Each row is a point on a landscape with many peaks, with its height.
From any point a climber steps to the highest of the 2 points nearest to it. It stops when none of these is higher. Distance is the straight distance between rows; heights are no part of it.
Z463 (h 333): 113  98  135  122  131  147  159  144  98  90  136  67  129  92  172  158  138  111  112  128  117  151
Z79 (h 660): 127  112  158  149  156  109  111  138  123  66  112  78  128  114  123  141  134  139  137  137  170  145
Z785 (h 596): 136  133  151  151  150  108  83  141  128  106  152  142  123  142  104  129  112  132  162  91  201  139
Z886 (h 375): 104  117  136  138  112  160  160  139  124  87  140  73  131  118  177  150  119  114  142  122  92  144
Z911 (h 285): 94  101  118  140  118  172  147  144  156  116  136  128  87  111  132  130  169  108  118  137  141  113
Z26 (h 467): 143  132  83  111  134  121  118  140  130  152  136  147  139  148  130  131  108  101  107  102  105  101
Z279 (h 611): 179  150  153  137  111  129  118  136  146  138  125  120  137  160  145  129  93  141  130  75  93  118
Z344 (h 296): 133  138  114  147  123  142  106  146  141  142  132  187  106  136  113  134  152  132  99  102  120  109
Z544 (h 287): 130  109  138  106  152  104  144  140  85  106  124  75  144  90  170  155  138  118  85  139  132  150
Z950 (h 638): 118  107  94  115  142  142  107  141  182  121  127  152  136  142  114  131  139  92  109  117  96  63
Z400 (h 522): 197  140  141  132  118  162  121  143  92  148  122  128  122  151  118  123  92  112  121  86  126  110
Z15 (h 501): 68  132  140  142  110  108  133  128  129  115  140  109  138  123  134  135  162  166  131  157  123  165
Z285 (h 140): 101  124  63  123  127  133  119  161  97  140  163  149  136  133  127  134  117  89  98  127  136  115
Z481 (h 78): 118  131  111  88  140  88  148  96  139  146  96  136  147  116  127  113  163  151  106  166  100  129
Z736 (h 664): 101  152  142  161  106  137  100  121  106  123  155  165  130  146  110  125  105  150  156  122  132  150
Z432 (h 206): 164  134  180  176  128  129  137  152  102  116  119  73  123  111  175  155  113  118  116  87  132  142
Z398 (h 709): 105  114  143  130  138  157  103  104  146  78  112  123  138  130  97  116  133  139  163  163  138  118
Z811 (h 382): 157  104  127  116  121  170  145  147  70  119  126  91  143  126  147  138  117  94  89  105  94  115
Z449 (h 34): 126  124  125  110  147  80  162  141  174  141  132  95  122  111  147  130  156  131  128  133  166  148
Z947 (h 369): 126  129  127  125  136  112  109  150  135  124  159  110  134  143  137  141  82  116  146  108  171  143
Z797 (h 582): 99  134  142  128  130  92  136  127  167  115  142  92  137  140  133  125  156  159  157  154  145  162
Z152 (h 876): 153  132  171  137  144  111  120  106  143  81  94  93  136  120  138  132  113  150  146  125  118  140
Z926 (h 238): 123  127  109  143  119  136  140  144  104  165  149  164  86  117  111  125  150  116  116  122  159  134
Z318 (h 65): 115  124  107  98  135  81  166  113  161  167  117  139  115  109  127  102  189  134  121  152  130  130
Z707 (h 347): 153  120  127  136  104  162  161  141  97  141  115  113  111  114  151  132  135  107  93  123  109  125
Z342 (h 117): 119  145  99  131  116  125  151  115  125  174  123  176  104  123  117  114  162  140  110  145  98  129
Z437 (h 672): 129  118  132  138  118  181  122  123  95  125  121  141  121  130  101  119  93  105  139  133  133  120
Z504 (h 682): 92  106  124  106  138  142  109  125  191  111  124  154  144  130  105  135  145  122  122  150  102  84
Z543 (h 710): 134  149  145  145  126  134  89  131  127  132  155  169  125  153  108  129  92  134  163  97  158  135
Z104 (h 715): 129  146  166  168  111  123  116  123  193  112  129  142  117  151  134  135  136  164  147  94  98  124
Z791 (h 592): 140  113  126  109  162  130  110  113  166  113  118  114  139  129  97  104  105  109  172  145  179  110
Z162 (h 103): 144  110  71  82  171  100  117  127  147  113  104  115  142  118  138  138  144  102  83  128  130  93
Z984 (h 152): 156  147  183  149  127  121  148  96  66  135  108  98  141  103  160  128  110  132  140  136  126  152
Z560 (h 101): 129  152  158  152  109  98  133  121  76  145  123  130  128  112  146  145  136  163  97  127  108  163
Z864 (h 547): 186  124  119  123  137  141  103  153  155  130  108  123  117  148  122  129  121  106  93  78  114  87
Z220 (h 568): 108  150  142  115  134  83  85  120  124  105  129  134  167  146  116  132  105  180  120  139  123  154
Z114 (h 118): 127  110  71  98  152  128  128  141  104  131  125  125  139  116  130  136  127  88  82  128  140  106
Z754 (h 134): 142  124  104  112  131  133  152  115  115  169  109  159  112  124  103  117  125  116  129  152  120  122
Z246 (h 172): 91  117  71  129  141  118  121  165  100  145  164  150  112  113  128  140  145  116  102  142  178  132
Z792 (h 151): 106  115  86  94  135  127  159  101  96  153  112  152  120  103  109  116  146  128  115  172  120  140
Z60 (h 787): 138  106  154  122  161  130  121  108  139  48  103  81  139  124  129  132  115  145  161  142  134  134
Z565 (h 79): 104  153  126  150  95  99  122  135  94  156  142  154  111  125  146  140  153  166  89  110  103  156
Z358 (h 603): 97  97  125  97  121  189  129  107  107  81  107  127  139  111  121  127  142  136  106  144  84  125
Z854 (h 747): 107  133  132  146  116  161  109  112  97  132  132  165  125  137  87  117  94  131  171  145  141  134
Z359 (h 100): 94  142  118  128  109  95  140  121  110  168  133  160  128  119  135  124  164  156  108  141  104  155
Z450 (h 461): 175  125  86  127  116  149  145  152  121  148  108  117  122  146  148  133  151  109  75  101  83  83
Z676 (h 670): 114  150  153  134  121  89  137  120  144  115  139  80  144  136  159  134  112  158  162  135  135  167
Z612 (h 223): 86  119  128  156  125  130  121  130  132  132  145  140  111  118  95  101  172  124  176  160  188  135
Z641 (h 316): 137  101  133  135  110  176  159  132  140  112  110  108  97  109  142  135  154  100  106  120  119  107
Z434 (h 497): 167  110  119  130  133  149  133  157  139  116  105  114  109  122  140  140  149  104  70  96  90  90
Z39 (h 466): 129  139  110  94  130  94  142  106  116  169  133  132  148  134  132  121  92  131  140  147  132  146
Z762 (h 205): 103  123  91  122  140  103  129  138  126  160  144  161  115  121  107  119  151  116  120  143  162  123
Z406 (h 244): 155  120  169  132  140  113  140  138  99  104  114  65  146  106  168  162  114  122  100  105  116  145
Z943 (h 505): 190  132  142  107  141  132  126  124  114  150  99  117  129  136  114  119  80  110  132  108  144  114
Z981 (h 471): 113  140  152  151  147  87  79  147  130  101  148  133  121  133  96  126  160  153  149  121  204  152
Z657 (h 726): 97  117  132  105  125  132  132  115  210  125  128  139  142  138  134  127  139  137  148  140  77  94
Z229 (h 591): 163  116  110  125  144  125  96  155  186  132  128  160  117  139  117  130  136  103  103  90  122  71
Z648 (h 642): 115  116  123  123  132  140  128  123  165  130  129  135  121  122  112  118  129  115  155  147  160  117
Z174 (h 617): 143  126  126  117  119  169  112  121  110  125  112  150  138  142  108  124  106  118  109  120  98  111
Z798 (h 433): 191  143  88  135  113  111  144  159  133  169  124  132  115  139  169  141  143  113  87  79  98  91
Z533 (h 381): 98  123  134  151  146  117  71  149  127  105  149  157  120  129  85  130  151  152  118  128  180  134
Z875 (h 176): 174  140  173  158  120  138  158  117  95  132  108  84  117  107  170  135  113  110  135  112  131  144
Z158 (h 328): 101  128  137  154  126  144  97  139  138  108  139  154  116  123  113  131  143  135  111  120  144  124
Z935 (h 573): 157  137  127  138  102  185  134  116  87  144  109  168  120  145  99  130  111  134  120  145  80  118
Z610 (h 412): 178  125  119  89  130  143  149  129  76  142  115  97  162  135  151  128  98  100  101  108  67  112
Z387 (h 551): 122  132  159  163  150  101  109  121  142  76  124  93  121  118  118  121  138  145  183  146  181  146
Z732 (h 470): 127  155  158  156  136  87  100  122  153  94  150  107  143  153  128  120  114  156  200  126  166  151
Z601 (h 520): 114  138  144  152  100  161  126  98  75  133  123  157  125  132  111  130  113  148  129  144  90  152
Z386 (h 500): 131  137  93  110  130  122  131  145  176  161  153  141  143  156  143  129  103  89  140  106  109  97
Z267 (h 437): 173  130  100  94  145  111  127  126  95  147  118  122  157  146  140  130  93  108  96  110  95  99
Z289 (h 506): 131  156  130  109  128  95  113  113  134  149  133  154  143  139  122  120  109  161  132  128  123  143
Z19 (h 195): 89  122  132  114  135  121  116  107  129  125  121  132  129  130  81  97  164  145  166  179  170  138
Z686 (h 464): 86  133  141  150  104  147  144  112  101  121  140  135  125  115  129  122  134  148  140  154  116  156
Z117 (h 656): 151  163  147  151  102  129  114  121  164  133  140  147  128  163  148  132  112  158  129  85  79  136
Z458 (h 641): 109  139  153  124  138  114  98  109  150  85  128  123  157  145  106  119  106  162  154  152  130  143
Z850 (h 584): 90  113  104  123  112  151  157  130  150  160  158  153  119  130  125  122  123  101  168  152  145  124
Z716 (h 564): 199  144  156  149  97  155  144  149  113  153  129  122  117  145  145  132  112  130  127  87  106  119
Z451 (h 772): 144  151  165  145  132  96  133  114  134  127  110  102  126  123  147  134  118  158  137  116  128  154
Z788 (h 51): 111  126  108  111  143  80  159  129  199  162  140  130  116  119  142  115  168  129  142  137  141  125
Z629 (h 253): 86  107  125  156  112  160  147  129  132  118  138  125  96  104  117  110  166  112  157  156  174  123
Z42 (h 537): 102  127  81  107  118  132  151  131  160  175  161  155  135  142  139  121  111  93  154  141  104  111
Z954 (h 171): 99  124  122  116  127  129  136  102  102  141  113  155  126  117  80  101  155  148  140  173  134  152
Z319 (h 650): 90  105  124  106  123  170  108  112  107  69  119  132  150  118  104  126  131  144  130  168  120  134
Z64 (h 317): 107  140  139  136  114  127  129  131  113  136  170  113  141  146  141  129  76  119  172  121  157  151
Z812 (h 270): 166  130  120  148  123  149  121  143  102  156  125  182  86  124  100  131  149  126  100  108  151  115
Z139 (h 424): 133  137  117  96  138  96  144  134  145  153  150  106  144  131  153  121  88  108  151  127  159  141
Z724 (h 783): 121  132  157  135  127  115  134  124  222  119  118  121  123  136  140  135  139  147  151  118  93  113
Z515 (h 545): 159  127  135  111  145  132  126  106  128  144  112  134  134  139  104  104  77  110  161  127  171  118
Z542 (h 414): 79  119  141  136  95  156  159  113  123  96  146  98  141  120  159  137  130  136  145  147  97  151
Z89 (h 91): 137  118  104  89  156  101  132  112  144  128  95  130  125  103  126  121  155  129  92  151  134  117
Z144 (h 128): 152  140  155  128  114  131  139  114  63  150  114  124  141  116  146  136  110  137  95  133  111  148

Where does a climber stop that starts at each point below?
Z450 -> Z724
Z788 -> Z543
Z342 -> Z648
Z812 -> Z543
Z565 -> Z854
Z64 -> Z398
Z911 -> Z648
Z544 -> Z854
Z947 -> Z398
